A landscape with many peaks, sampled at points; each row gives a point and its height.
From any point a climber takes the steepest step (rise divided by distance) to one of its 2 nearest points. It stops when none of these is higher. Distance is the straight distance between rows; heights are no part of it.
k_74 height 0.59: [-12   0  30 -32  29  31   9  -7   4   5  11  14 -23   9 -29 -25  38  -6
  26  38  -3 -15   5   1   2  32  30  27 -12  45  15  24 -18 -41 -14 -37
  -2 -49 -15  28  18  -2  19 -17   4  13  12 -38  -4   7  31  29 -23 -36
  13  -4  -8  -5]
k_198 height 1.63: [  0 -32  17  10 -15 -30  -6  21   4  39  61  62 -11 -30   6  35 -16   7
 -24   7  15 -40  21  -9 -28 -36 -14 -61  29  34   6 -43  26 -17 -33 -17
  40 -39 -23  71 -18  21 -24 -23  50  41 -11   5 -16  15 -29 -12 -34 -22
  29  12 -16   7]
k_588 height 2.73: [  8  11  -7 -19 -20  30   4  22  16 -10  35   4  15  14  24  30   1 -18
  12  40 -11 -19  37  28  -8 -47   8 -12  28  41   7 -11   0  29  -9 -34
 -17 -15 -18  23  -9  12 -10 -10  32  27  -4  -5  13   2  10 -17 -28 -25
  -7  14 -33 -16]
k_616 height 0.20: [ -2  29 -36   7  18  53  -3  -8  -7 -16 -40  -6  -6  18  14  -1   3 -47
  50  50 -23 -19  15  39  14  14  21  35  10  31  16  25   0  -4  34 -17
 -40  -3 -12 -22   9 -23  18   7  -1  25 -21 -16  44  30  27   2 -35  18
 -19  13 -24 -28]
k_832 height 4.86: [ 18  11  30  26 -13  -8  -4 -10   3  -7 -23 -20  -3   4 -12 -44  -6  13
 -33 -14  32 -12 -43 -22  15  76  23  37 -15 -36  12  -4   3 -54 -12  20
  52  -3  25 -32  14  -2   0  23 -29  -9  27 -18 -42 -11  28  21   3  26
  36 -23  40   6]
k_444 height 4.13: [  0  -8 -27  -5  14  -3 -34 -16 -36  69  20  12  29 -23  -1  31   1 -16
   7   7 -22  22  25  40 -36 -42 -10   3  50  46  23   7  -9 -10   8 -33
 -42   4 -29   7 -24 -37  14   1   2  21 -14   8  59  48  -6   9 -41  28
   0 -13 -25  19]
k_526 height 3.12: [-48  -8 -62 -21  29   7  -9  26   2  46  22  48   8 -48  14  19  -6 -20
  36  17  10 -51   9  45  13 -35  30  16  14  -3 -53  22  16 -17  -1 -27
 -40 -17 -21  -2 -27  28  13  17  36  35   1  41   9  28  18 -33 -10  62
   6 -25   4   3]
k_531 height 4.87: [ 40 -40  -7   4 -13  -8 -30  15 -33  52  56 -15  26 -28  28  29  -8   0
 -39 -33  -5  19 -21  -2 -47 -15  -6  -2  24  13  45  -7  -3 -46   2 -10
  -6 -22  -1 -25 -34  -3 -15  15  -3  20  26   5  37  40  10   7 -37  17
  23 -34  20  30]
k_298 height 3.10: [-25  34 -11  17   4 -46  -1 -19  -5  -2 -65 -12  -3  10 -19 -10  -7   3
  -4  14  -6 -15   8  26  29  11 -15   1  -7 -31 -36 -19  33   5  11  13
  -3  53  -3   3   1 -24   7   0  -5   7 -30   4  -7  -9 -57 -26  37   1
  -3  28 -14 -19]
k_705 height 3.08: [ -1  -9 -30 -10   3  59   3  30  60 -47   3   5  50  -6  11  -5  -2 -10
  38  63  23 -55   9  36   8   1  49  53  24   1 -48  22  -5  15   6   0
 -10  -6   1 -35  10  55  28  12  12  16   9 -11 -25 -20  41 -20 -32  15
  17 -17  -7 -25]
k_672 height 2.04: [ 14 -20  -9  33 -30 -74 -24   5 -20  15  19  -8  -8 -13  29  48 -33  13
 -34 -56 -17  35 -18 -29 -32 -35 -58 -40   2 -12  14 -34  17  18   6  21
  19  21 -14  31 -26 -18 -28 -27  14  -2 -22  59  25 -10 -39 -32  26 -10
 -29  33   7  12]
k_217 height 3.50: [-54  19  12  -2  31 -23   7 -16 -27  54  25  41 -22 -22 -41 -23  36  -7
  19   4   2 -31  19  20   5   1  32 -14   1   9 -14   2  -4 -48 -25 -24
 -19 -38 -35  55  -9 -15   6   0  26  21  14 -10 -17  18   2 -14  -4  29
  -6 -14  -9  18]
k_388 height 5.33: [  2   4 -35 -12  20 -28 -24  -8 -12 -11   6   9  34  -4  13  45  -8   3
  48   6 -38  31  44  22 -35 -54 -45   3  21  23  -6   7 -14  84  -5 -17
 -20  42 -59  24 -16  -9   4  -1  -8 -13 -23  30  12 -23 -15 -31 -26 -33
  -9  11 -33  -3]
k_398 height 2.41: [ -7 -27   0   3 -13  16 -10  30 -15   3  34 -33  17   7  33   7  16   1
 -35 -17   1  26 -31 -11 -10 -15 -28 -13 -23 -16  15   9  10 -17   1  17
 -14  -6  32   5 -14  14 -31 -11 -20 -20  26  30  27  -6 -19   2  60 -27
  -9  10   6  16]
k_204 height 2.30: [ 12 -12 -10   4 -34   4  -4  19 -16  18  21 -31 -24   9  29  26 -20  -5
 -44 -39   1  16 -42 -30   6 -10 -48 -11 -18 -16  31   2  25 -29   9  11
  -4 -18  24  -5 -29   5 -28 -13   3   2  -3  53  36  11  -4   0  49  -2
 -11  21  19  -2]
k_563 height 2.87: [-22   7 -24 -31 -15  47  30   8  77 -31 -37  15   8  20   0  -1  -9 -13
  33  89   7 -58  41  31  39  -8  47  13  17   9 -63   1  18  39  14 -11
  -5   6   3 -25   3  56  33  -4  35  49 -12 -23 -17   3  31  -9 -38  -4
   0 -18  -8 -42]
k_108 height 1.82: [-47 -23  13 -65  31  60  30  17  52 -25   6  35 -29   5 -39 -36  12  -7
  35  53   9  -6   6  -9  36 -24  13  -1 -32  19 -48  42  -4  36   0 -10
   8 -32  31  12  34  50  37 -24  12 -14 -12 -14   4 -15  33  46  23 -52
  11  -4  -2   6]
k_527 height 5.69: [ 22  46  35  11 -16 -58  18 -45 -18  -2  -6 -18 -50   9 -22 -13  -6  14
  -8 -76  -1  23   4 -54   6  30  15 -33   7 -34  23 -21 -40  13  -3  13
   5  10 -28  -3  -6 -29 -10  23  18 -14  -4 -15 -54 -12  -6 -28 -33  49
 -27 -19  30   6]
k_614 height 4.52: [ 53 -18   9  25 -22 -29 -22   4 -47  15  35 -39  24   4  23  18  10   9
 -41 -43  -4  24 -38  -7 -42  34   3  24   7  -9  62 -24 -14 -48  -3   5
   6   6  -3 -33 -17 -25 -22  18 -15   3  35 -12  17  12  31   2 -27  21
  26 -25  29  13]
k_612 height 4.03: [-36  20 -12 -30  12   7  22 -10  23   3   5   0 -29 -24 -20 -20   7   7
  17 -41 -17  25  18 -19  17 -43   5 -47  -3 -26 -32  17 -17  50  -4  11
 -52  -6  20  -9   2  -8  -7   4  12 -30   0  16  -3  -3 -13  -8  24  32
 -42  -7  15  26]
k_133 height 2.47: [-18  32   2   9  -1  13  11   4  -2 -20   5 -13  -6  34  -5   6  21 -21
  14  43 -12 -27  21  34  12  -7   6   7   1  23   2 -17   5 -10  -2 -23
 -19  -8 -26  46  -2  -7   7 -19  21  19   3 -13  -3  -2 -12 -32   1 -23
 -34  37 -31 -27]
k_969 height 4.70: [  8 -28  13   9  -6   1 -20  23   0  -6  -7   1  24  -5   2  -8  -2  22
 -27  39  27 -20 -39  14   3  25  -5  23 -16   0   5 -19  41 -47 -14   2
  42  -5  28   9   9  13  -7 -22 -24   9  -7   3 -12  -3 -23  15  19 -38
  55  23 -18  -6]
k_590 height 1.02: [ 44  23  63   4 -71  20  35  -7  -2 -13  39 -33 -42  45   6  16  -8 -13
 -49 -43   3  26  12 -36  -6   7 -19 -75  -2   7  57 -32 -18  -6  -2   9
   9 -28   1   9 -15  -5 -22   0  22   5  13 -27 -10  23   8   4  -1 -17
 -48   6  19  -8]
k_348 height 1.23: [ 14  11  31  -5 -33  37  35 -23   5  14   3  -9 -21  14 -21  -7   2 -12
 -20 -29 -17  44  24  -6 -11 -12   7 -71   8  13  30  10 -22  13  13   1
 -22 -11  30 -20   7 -22  -5   7  -1 -17  13 -41  36  44   6  46  -1  11
 -50 -12   1  13]
k_55 height 6.21: [  7 -16  32  30  17  16  10  20  -1 -31  46 -44  17  19  18 -26  59  -9
   3 -36  22   0 -47 -22 -24  49  46  28 -22 -30   8   3 -35 -35 -17  25
  -8 -23   2 -29   7   3 -16  25 -22 -39  81 -10 -46 -49  25 -12  -5   8
 -13 -37  46  22]
k_101 height 4.26: [-27  22 -33 -22  10 -20   0 -16  -1  10  -6   1   0 -20   0  18   1  -6
  22 -41 -26  40  35  -3  -9 -58 -20 -27  12 -13 -26  23 -21  68   8   0
 -56  22 -15   3 -20 -20  -5  10   7 -27  -7  35  19  -5 -23 -22  14  26
 -48  -2   0  22]
k_259 height 0.77: [ 23 -42  61 -24  13  12  -4  -4  -7  10  36  12  27  13 -18  -1  36  26
 -15   4 -16  32   6 -16 -36  14   5 -25  -7  44  31  -1 -42  -1 -18 -20
  11 -26  -1  20   9  -7 -21 -10 -18  -9  20 -56   0   5  12  49 -23 -59
  22 -15 -16  19]
k_355 height 2.95: [-33 -14 -33 -17 -16  14  -6  32  20  14  33  35  28 -33  29  22  -2  -9
   9  32  10 -37  23  35  -4 -62   9 -17  23  11 -34  -4  24  16 -14 -20
 -16 -10  -3  20 -26  35 -16   0  35  32  13  26   5   8  -1 -31  -4  14
   5   0 -22   4]
k_990 height 3.06: [ 28 -30 -36  12 -16  15 -35  19   6   0 -14 -14  82 -17  33   9 -18  19
 -31  33   4  -9 -28  37 -30  -5   6  50  20 -13  12  -4  38 -20  12   3
  11  24  37 -54  -3  20   4  22 -38  10   6   2  16   7   7   3 -11  16
  59  -4  -8  10]
k_267 height 1.34: [ 15  15  12   9 -12  10  30 -28  12 -18 -15 -26  16  -1 -29 -19   9  -1
   2 -19 -12  30  16  -6 -21  -3  18 -25  15  -4  -1  17 -30  49  -1  10
 -18  30  23 -32  20 -30   4  13 -12 -36  16 -43   8  -2  -2  19 -14  11
 -33 -15 -16  13]
k_570 height 0.67: [ -1 -22  52 -19  27  -1  -4  -6  -3  14  19  37  -3  -3 -28 -17  33  21
   7  30   5  -7  16  -9 -16  22  17   8  -2  35  16   3 -13 -23 -24 -34
  38 -32 -23  47  17   3   3 -15   7  19  11 -45 -42  -4   6  23 -32 -47
  39  -8 -17   9]
k_929 height 4.76: [ 18   2 -44  -4  18 -25 -26  -3  -4 -28   5  -3  55 -23  34  34 -14  -1
  45 -12 -21  16  32  17 -36 -37  -5  25  23   3  -4   5 -29  81   6  -2
 -22  44 -50 -13 -13 -17   2   7   6 -17  -1  19 -15 -38   1 -41 -39   4
 -10 -15 -18  -2]
k_968 height 1.51: [ 23 -28 -13  -6   0 -27  -9  14  -7  39  40  58 -54 -24  14  33 -45   2
 -16 -25   4 -28  -8 -53  12 -30 -30 -40  15  20   5  -8  28   0  -8 -17
  32 -29 -35  45 -21  23 -15 -18  50  38 -43  28  -7   8 -17 -15 -28  -8
  33  -4  16  -3]
k_937 height 2.26: [ -8 -47 -13 -33  27  19 -17  16  12  19  30  14  25 -44  18   3   5  15
 -15 -30  -4  35   4 -28 -22 -28  -7  -8  -7  -8  -2  46 -12  25  -6   5
  -5 -19  27 -24   3  12 -16   5 -22 -34  32  17  21   2   7  26   8 -11
  19 -39  23  44]
k_13 height 3.29: [-76   9 -18 -41  43  -3   5   6  -1  48   1  59 -29 -38 -40 -25  17  -9
  47  17  11 -56  10  24  30 -15  41   6 -13  -3 -63  14  17 -30  -7 -20
 -22 -27 -17  23  -3  17  25   3  32  25  -8   8  -6  23  13 -12   2  51
  21 -15  18  16]
k_376 height 1.71: [-50 -13   4 -33  15  50  21  14  34   3  11  39  20  -8 -41 -34  37 -11
  29  62 -13 -12  23  37   2 -32  41 -10  -8  41 -42  33  -5  34 -22 -23
  -6 -10  28  24  29  37  13 -14   4   0  23 -30  14  10  34  38   7 -26
  15  -7 -30  14]
k_621 height 2.84: [ -5  34  -4  18 -33 -35  11 -10  -4 -10 -49 -26  -7  18 -12 -14 -18  12
 -33 -24  -9  30   1   1  22  -7 -30 -39 -14 -36 -14 -23  24  30   6  20
   5  56  30  -5   2 -16 -11  -5  -9 -16 -21   6   9  -3 -37  -3  60   8
 -28  33 -13  -9]
k_34 height 3.30: [  5  -3 -31   7   5  31  -8  12  26  -7 -15  -4  38 -13  21  -6  -8   0
   4  23  24 -30 -11  24   5  18  28  52  19 -22 -24  17  17 -21  11   0
   0  12  13 -50   2  23  15  23 -13   7   5  -8 -12   0  14 -11 -11  39
  23 -23   2  -9]
k_324 height 3.36: [ 37  24 -48  -2 -14 -41  -2  -6  -2 -13 -38  -3 -13   4  40  27 -54   3
   7 -15  -3 -30   5 -10  34  14  -8  27  14 -23 -21 -18   4  22  12   4
  -3  36 -30 -30 -15  -3  11  26  24  27 -46  28  -5  -2  -1 -27 -19  36
   7 -12   8 -35]
k_169 height 3.28: [ 57 -13 -15  11 -21 -39 -30  -4 -20  13 -24  -8  64 -21  11  17 -26  29
 -21   9 -12  23  -4  24 -40   3   1  34  30   3  38 -27   3   6   0  -9
  25  42   4 -36   1 -27   1  20 -26   8 -14 -22  17   9  14  14 -25   9
  52 -13 -14  13]
k_931 height 3.82: [-31  16 -55  35  22  -9 -26   4 -24  -6   3 -23  65  -6   8   4  21 -20
  29  26 -11  -1   7  69 -35 -29  11  49  19  -6  -7   6   7   7   7   1
 -54  43 -23 -10 -12 -26   1   9 -16  -4  30  10  15 -13 -22 -52   4  33
 -15  16 -25  -4]
k_273 height 6.88: [ 14  11  39  36  10 -33   3 -23 -35 -16  26 -40 -19  21   9 -26  44   2
   3 -64  16  10 -36 -36 -20  64  41  25 -17 -35  34 -13 -37 -43  -7  15
   5 -11 -24  -7   2 -23 -17  15 -12 -27  53 -11 -55 -43  21 -24 -16  13
 -16 -41  39  13]
k_325 height 0.30: [ 14  23 -16  34  20  55  -6  -8 -35 -11 -28 -18  -4  37  18  -4  22 -45
  34  41 -38   4   0  44 -10  15  20  30   5  43  54  20 -14 -39  35  -6
 -53 -13 -10  -5  12 -42  -3   1 -22  35  -4 -22  69  46  19  14 -21   5
 -30  37 -23 -16]
k_924 height 3.60: [-18  10 -19  29  30 -17 -13  -1 -36  16 -23 -19  -1  -9   6  -8  -2 -10
   4  -4  31 -33 -45  13  16  52  15  59 -12 -39 -15   0  31 -75  10   9
   4   3  -8 -12  -7 -15  13   8 -20  -5  -3  22  -9   1 -14 -30  30  43
  17   7  18  -9]
k_623 height 0.41: [-18  11  12  12  42  50   5 -16 -43  -9  -7 -19  -1  39  -8 -11  44 -28
  34  29 -52  29   4  22 -25  27   9  19 -16  54  47  41 -46 -18  17  -2
 -66 -18 -16  10  17 -44  -5   0 -33  -6  12 -26  65  28  19  37   3 -17
 -39  26 -22   0]
k_167 height 2.60: [ 23  -9  11  10 -31  -9   0   9  -4 -32 -11 -27  32  17  13  -4  -9  20
 -35 -15   1  37  -8  -7  -4  -7 -30 -13 -17 -13  16 -13   0  29  -1  14
  22  36  36   2  14   0 -23 -16 -26 -26   3   1   7 -26 -11  12  51 -42
   1  16  -9   4]
k_632 height 1.89: [ -2 -47   0  38 -28 -45 -25  38   5  11  50  10  28 -25  29  45  -3  18
 -45 -20   8   3  -5   1 -55 -53 -47 -58   2   9   9 -44  28   2 -12  24
  10  -4  11  44 -23   9 -41 -41  14   4  17  44  19  -9 -53 -33  22 -32
 -16  39 -16   9]
k_61 height 4.69: [  0  19 -26 -23  12 -19  -7 -25 -26  30 -13  10 -13   7   2  45 -12  -9
  40 -10 -39  34  43  11 -13 -46 -47 -13  24  24   0  17 -21  55  12 -22
 -41  31 -51  21 -19 -33  18   9   9  -8 -46  31  44  19 -15  -5 -24   0
 -44  11 -21  -1]
k_221 height 4.92: [ 37  47  31  15  -8 -53  14 -50 -32   0 -25 -21 -32  24 -13  14 -11   0
   8 -40 -20  23  30 -16 -13  33   6  -6  20   5  31 -27 -42  19  -2 -15
  17  31 -54  20  10 -47   8  25  11 -10 -23 -39 -13   2  -1 -13 -55  13
 -34 -12  -5 -15]
k_688 height 3.58: [ 21  43 -14  29  12 -30 -15 -31 -39 -13 -56 -21  -5  39  -3   4  -5  -7
  18  24 -39  -1   5  33   3  42 -12  49   7  22  40 -26 -11 -11  15  -6
  -4  43 -33  18   5 -57  13   9 -17   4 -44 -11  23  19   3   0 -16  -3
 -11  29 -22 -24]
k_56 height 2.19: [ 19   5 -15  31 -64 -43  -4  16 -13  14  13 -27 -25   1  18  26 -36   5
 -59 -46   9  10 -34 -22  -3 -17 -54 -33  -4 -35  21 -35  30 -20   1  22
   9  20  20   4 -27  -7 -23 -10  13   7 -10  60  17  11 -31 -26  39  14
 -16  38  16   6]
k_709 height 4.25: [  0 -14 -20  32 -15 -41 -29  18 -21   4 -19 -17  26 -12  13  12 -16  23
 -36  10  10 -10 -46  31 -16  18 -29  34 -11 -17  18 -32  45 -44  -2  18
  13  26  29   6  -1 -13  -2 -12 -16  -2 -20  38  33   5 -29   1  33 -13
  38  36 -17  -3]
k_116 height 4.40: [ 45   4  28  26 -14 -35 -14 -10 -32 -13  -8 -43   9  21  13 -17   9  22
 -31 -19  -3  19 -37 -14 -18  76   7  44 -12 -15  49 -20 -21 -31  -8   4
  30  15   5 -20  12 -28 -16  10 -33 -18  20 -29  -1  -7  34  27   5  -5
  33 -13  21   4]
k_341 height 3.61: [ 13   6 -42  13  11 -43 -17  -9 -32  30  -9   6 -21 -16  25  25 -32  -6
   9 -28  -7 -17  -3 -10  15 -10 -21  13  13  -4 -10  -7  11 -11  12  -7
  -8  14 -36   4 -28 -15   9   5  23  20 -38  43   6   8 -22 -36  -2  36
   2  -7   4 -18]
k_600 height 0.81: [  6 -28 -27 -20 -30  -6  -3  20  46 -19 -24  32  -6 -23  39  24 -56  21
 -32  -3  21 -10   6 -30  37 -26 -31 -22   0 -35 -42  -2  34  35  10  29
  41   4  24 -36  -9  52 -14   5  15  16 -23  37 -25 -12 -14  -6  18  10
  28  -6  15 -11]
k_98 height 4.21: [ 18  43  30  22  -1 -26  13 -39 -21 -23 -34 -31  -5  54 -27   2   9   5
  -1   0 -32  20  25  16 -15  38  -2   1   3  18  37 -28 -30   9  -2 -13
   7  33 -25  37  14 -44   3   4 -18  -9 -14 -50  -2  -3  -8  -8 -17 -29
 -48  33 -32 -19]
k_340 height 5.68: [-17  18  44  34 -18 -10  14   1  33 -28 -33  -2 -23   8 -22 -45 -14  13
 -18  -4  53 -25 -23 -17  55  38  12 -26 -23 -38 -35 -39  18 -44 -17  33
  53  -1  36  -6   2  35   7   4 -11   4  26 -15 -89 -38 -22 -12  28  20
  13   9  43  -7]
k_818 height 2.16: [ -8 -52   5 -15   7  26   4  21  39   5  34  37  -3 -39  19   0 -10  12
 -25 -36  27   8  -5 -54   6 -16  -5 -25  -8 -25 -12  11  -2   8 -12  27
  29 -43  29 -20  -4  46 -26  11  -6 -15  35  27 -43 -15  13  16   6   3
  24 -33  39  28]
k_302 height 0.93: [ 25  -7  39  -9 -40  19  17   9   4 -15  62 -24 -12  19  20  16  15  -8
 -23 -56  -1  32   5 -42 -14 -20  -8 -49 -12   0  35 -10 -34  17  -9   7
 -14 -23   1   7 -13   8 -37  -1  12 -18  37  -7 -13 -13   4  -2   9 -19
 -37 -14  23  16]
k_258 height 0.49: [-21  18  21   0  27  46  25 -20  -6 -21  -7 -13 -10  31 -26 -31  44 -17
  30  30 -33   5   1   7 -10  37  26   4 -14  44  17  38 -31  -5   3  -6
 -31 -22   2  15  29 -25  13  -7 -26 -17  16 -42  19   6  20  35   4 -36
 -40  13 -19   0]
k_439 height 2.03: [-48 -25 -11 -31  71  -6 -16  -1 -21  22   9  41  -9 -36 -23 -15  21   6
  54   3  -7   3   7  -3  -5  -4 -14  26 -25   0 -26  40  -7   8  -2  -6
  -9 -12 -34  32   8  -3  16 -11  -9 -24  -7  21  -7  -9   0   0  15 -14
  29  -4   0  12]
k_898 height 2.05: [  9 -32  36 -26   8  19   7  26  38 -42  10  10 -16  -4  15 -24 -12  17
 -13 -26  32  19 -21 -64  30   9 -10  -4 -32 -19  -9  10 -12  25  -9  37
  52 -26  31 -16  28  47 -14  -8 -12 -32  18  15 -46 -54  18  30  27 -37
  17 -14  33   6]
k_323 height 3.39: [  4  19  -4  15  24  -6  -3 -13 -38  24   4 -24 -31   5  10 -10  14 -17
  -1 -29  15 -13 -38 -19  13  45  18  42 -16 -18  28  17   2 -69  15   2
 -14 -27 -13  -9  -4 -23   3  14  -7  -2   7  17   3  11  17  -9   4  35
  -1 -20  24   0]
k_22 height 1.94: [-17 -28  21 -50  25  28  13   7  49 -39  -2  25 -23 -19 -23 -40  -4  19
  20   4  17  10   3 -54  27 -15   4  -6 -22 -12 -37  26 -20  56  -5  19
  30 -19  21 -10  37  33  15 -13   9 -36  -9  -3 -39 -43  16  32  10 -38
  10 -10   9   7]
k_891 height 1.46: [-18  34  18  21   6 -18  37 -44  13  10 -34  -2  14 -14 -63 -37  17   5
   9 -11 -11  17  36  20 -10  -9  32 -55  31 -12 -36   0 -15  41 -11   4
 -11  45  30 -19  19 -24  12  15 -12 -25  20 -61 -18   6 -33  17  -6  29
 -36 -15 -19  14]
k_387 height 6.25: [ 10  27  46  31 -12 -28  14 -34 -28  21  22 -24 -41  14 -20 -27  24   7
 -22 -72  13  22 -12 -44 -11  41  29 -23 -11 -33  36  -7 -23 -30  -4  21
  -8 -18  -7 -10 -12 -25 -21  12   1 -17  38 -10 -42 -10   8 -13 -11  42
 -22 -31  40  17]
k_566 height 2.39: [ 19  22  19   6 -13  -4  27 -12  47 -59 -60  -6  25  37 -27 -15  -5  16
  -6  40 -13   4  35  23  31   9   5  -6  -6  -1 -33 -14   8  62  -6   1
  42  44  21   1  35  12  16  -7 -13  -2 -24 -55 -31 -38 -19  13  -2 -61
  -2  20 -28 -21]
k_322 height 3.90: [-11 -25 -42  29  22 -43 -43  15 -35  36  -6   9  -1 -33  19  22 -17   4
  -3  -5  13 -34 -46   8  -6   9 -24  40  -6 -13  -9  -6  44 -60   5   5
  10   1 -11  13 -16  -3   9  -9   0  13 -27  59  18  10 -33 -26  10  18
  39  13   0  -6]
k_307 height 5.29: [-12  17  35  26 -16 -16   5  -4   5 -12 -28  -3 -47   9 -20 -26 -21  13
 -25 -14  52 -33 -49 -39  57  66   7   7 -24 -38   0 -22  17 -71  -6  18
  53 -20  12  -9  -4  25   7   2  -5  11   7   8 -62 -14  -6  -6  12  41
  35   1  54   0]
k_202 height 0.75: [ 16 -44 -45  -7   7  -8 -27  34  20  -7   2  39  15 -39  53  41 -36  22
 -12   6  17 -24 -12 -23  10 -24 -26  22   9 -15 -21   3  34  17  13   9
  36 -11   2 -20 -14  42  -9   0   8  13 -24  52  -6 -17  -4 -19   4   5
  38  -2   6 -12]
k_911 height 2.15: [-38 -32  -3 -51  55  20  -2 -14  -2  25  12  33 -18 -42 -30 -31  25  13
  31 -20  -6  25  -2 -30  -4  -6   9   2 -32  -7 -24  55 -24  19  -9   1
 -26 -25  13   5  22   0  13  -2 -21 -41   1  13  14  -4  20  37  12 -15
  15 -29  14  38]
k_997 height 1.74: [  2 -34  26  36 -28 -46 -19  13  -8  47  48  28  -5 -23  -3  30  -9  15
 -53 -10  20 -25 -15   3 -45 -16 -26 -57   9  20  18 -44  33 -51 -23   3
  24 -22   4  52 -18   7 -24 -40  33  29  -6  23   5  28 -53  -5 -12 -24
  16  38 -16  -2]
k_491 height 3.70: [ 50  -2   7  11 -20 -29 -35 -19 -37  33  -8  -9  48  -1  -3  45  -9  12
 -14  14 -22  29   6  40 -49 -30 -20   1  49  47  44 -39  -5   2  12 -18
  -2  32 -20   0  -9 -39  12  -5 -12  26 -30 -16  53  36  -7   8 -37   4
  11   8 -35   6]
k_316 height 0.92: [ 12  15 -24 -37 -20  34  12  11  22 -17 -26  -6 -57  13  27   6 -46  -5
  -6 -11  24 -16 -27 -44  69  17 -22  33 -21 -30  -9  22  10   5  30   8
   6 -19  20 -43   6  32  12  16  16   2 -42  42  14   7  33  12  27  34
   2  -1  37 -25]
k_720 height 5.17: [-15  -2  29  21  -8  18  10  16  28 -26 -23 -11   6  13  -7 -34   9   2
  -8  35  44 -26 -27  12  35  29   6   9 -24 -15 -28 -11  37 -47 -11  13
  41  -8  38   5  10  31   6 -22 -21  -1  16  -8 -44 -27 -22   5  44 -27
  10  27   8 -11]
k_903 height 1.59: [-39   7  12  -9  24  15  28 -23  24   6 -18  21  11 -11 -62 -39  25   4
  18  30 -22  21  32  28   8 -22  25 -50   4   9 -59  30  -1  58 -16  -9
  -9  21  37   6  27  12  14 -10  -9 -23  15 -38   4   5 -16  45  22 -15
 -17  -6 -36  18]
k_501 height 1.01: [ -4   3  15 -30 -19  42  11  14  19  -9 -30 -11 -49  20  -5 -31 -20  -1
 -23   3  28   3 -33 -41  58  31 -22  11 -40 -13   3  23  25 -24  19   6
  33 -28  49 -25  19  29   6  -1 -14  -9 -22  13  12   9  27  49  52  -7
  15   7  32  -9]
k_403 height 3.77: [-24  21  -4  -2  32 -19  -8 -24 -39  58  26  25 -13  -9 -23   6  26 -23
  25  -9 -20  -2  35  29 -14 -14  15  -8  33  30   5   4 -27 -15 -13 -30
 -36 -10 -50  46 -13 -38   9   4  19  14  -2  -8  24  35   2  -8 -29  22
 -19  -8 -22  11]
k_483 height 0.87: [ -8   1 -16 -27 -24  36  17  25  46 -24 -11   5 -38   2  30   8 -34   4
  -7 -10  26 -14 -10 -30  58 -20 -17 -10 -12 -34 -39   7  20  15  14  17
  -1 -16  30 -37 -13  46  -3   5  15   7 -17  42 -18 -18  -2 -18  34  28
  -7   3  31 -19]
k_626 height 0.85: [ 22 -11  43 -22  -8  23  13   9   6 -21  43 -13  14  21   6   3  26   3
  -2 -11 -14  25  17 -19 -22  -5   4 -24  -4  23  28   2 -39  32 -16 -12
  -8 -17  -6  24   9  -1 -24  -9   1 -16  27 -36  -4 -18  10  11  -9 -52
 -13  -3 -15   1]
k_549 height 1.07: [  6 -18  31 -33 -19  82  22  17  50 -14  14 -13 -35  24  -2 -30   5 -19
 -22   7  16  21 -18 -32  37   4  -3 -33 -30   8   1  24   7  -5  -1   9
   6 -40  68 -28   9  46  -5  -2  -8 -15  13   0  10   7  29  60  37 -31
  -5 -13  23   4]
k_364 height 1.13: [ 49  15  53   6 -78  26  26 -22  -1   1   2 -19  -8  28 -12  20 -19  -4
 -45 -24  -7  35  29  -3 -21  -6 -17 -67  16  15  56 -29 -14  11  16   7
  16  13  10 -20   2 -24  -6   9  10   6   1 -53  34  47   9  24 -12   7
 -42  -8   1   1]
k_12 height 3.13: [ 36  42 -47  18  -2 -37 -10 -17 -29   3 -63 -12  -9  28  18  19 -34 -14
  17  33 -17 -36  10  37  25  28  -6  48  19  11  10 -28  15 -14  20 -15
  -8  46 -39 -12  -5 -34  29  18  13  37 -58   4  24  23  -1 -17 -38  22
  16   2 -17 -40]
k_413 height 1.75: [-31 -34 -17 -36  56  10  -9  25  -6 -12  -6  47 -18 -11 -11   5  -7  -4
  48  53  27 -50 -10   4  23   8 -13  62 -28   4 -40  24  19 -29  21 -11
  35 -31 -28  22   4  31  40 -28  10  18 -33  22 -15 -12   6  -9   4 -23
  59  23   8 -23]
k_923 height 4.27: [ 16  -5 -47  22   2  -3 -19   4   4 -32   7 -24  90 -14  24  10  -1  -3
  17   3 -10  18  16  37 -51 -32  24  38  25  -7  -2  11 -13  54  -2   8
 -32  49 -13 -41  -3 -12   3  16 -20 -16  32  -8  -1 -33  -4 -37 -24  23
  -5 -13 -19   9]
k_465 height 1.88: [-42 -31 -25 -22  70  -6 -25  27 -17 -13   9  44  25 -23  -8   4  18   2
  66  50  12 -32   1  26   0   0 -12  60 -11  11 -34  19  12   6   1  -2
  20 -17 -43  29   7  17  17 -17  -5  -8   1  14 -27 -25  13 -14   1 -22
  52  15  -8 -13]
k_936 height 2.65: [ -2  20  11  -6 -25  42  41  -8  66 -39 -42   1  -4  36 -20 -20   4 -10
   7  62  -5 -21  34  19  28   4  30 -13  13  20 -26  -6   6  33  -1 -13
  22  11  28  -7  22  30  17  -8   4  21  -8 -61 -17  -8  11  16 -33 -37
  -8   4 -27 -27]
k_719 height 1.14: [  1  16  33 -31 -27  59  45 -11  45 -15   9  -6 -46  16 -29 -37   4 -14
  -7 -13   1  23   9 -40  25  -5  16 -62 -13   4  -3  14 -15  24 -10  10
 -11 -30  57 -19  20  16   4   1   9 -26   7 -27  -4   8  22  47   7 -12
 -39 -16  16  11]
k_805 height 3.41: [-40  49 -34  34  25 -18   0 -14 -18 -14 -42 -28  12  20 -14 -11  25 -16
  32  18 -20  -9   8  43   5   4  -5  35  -9 -24 -23   3  17   2  12  10
 -47  44 -17  -3   2 -40   9   1 -19 -11  -6   8  11  -6 -35 -38  36  18
 -38  30 -20 -20]

Where does a climber stop that starts at each point below?
k_891 | k_937
k_12 | k_273
k_324 | k_340
k_672 | k_388
k_355 | k_444
k_924 | k_340

Call two points neighbours if one is among the 2 nearest of the other. Go from one point of each pair to the other, from neighbour to neighbour, staying as high as possible. Name the lowest point that can't be avoided.
k_34 / k_531 | k_990
k_531 / k_340 | k_116
k_937 / k_388 | k_267
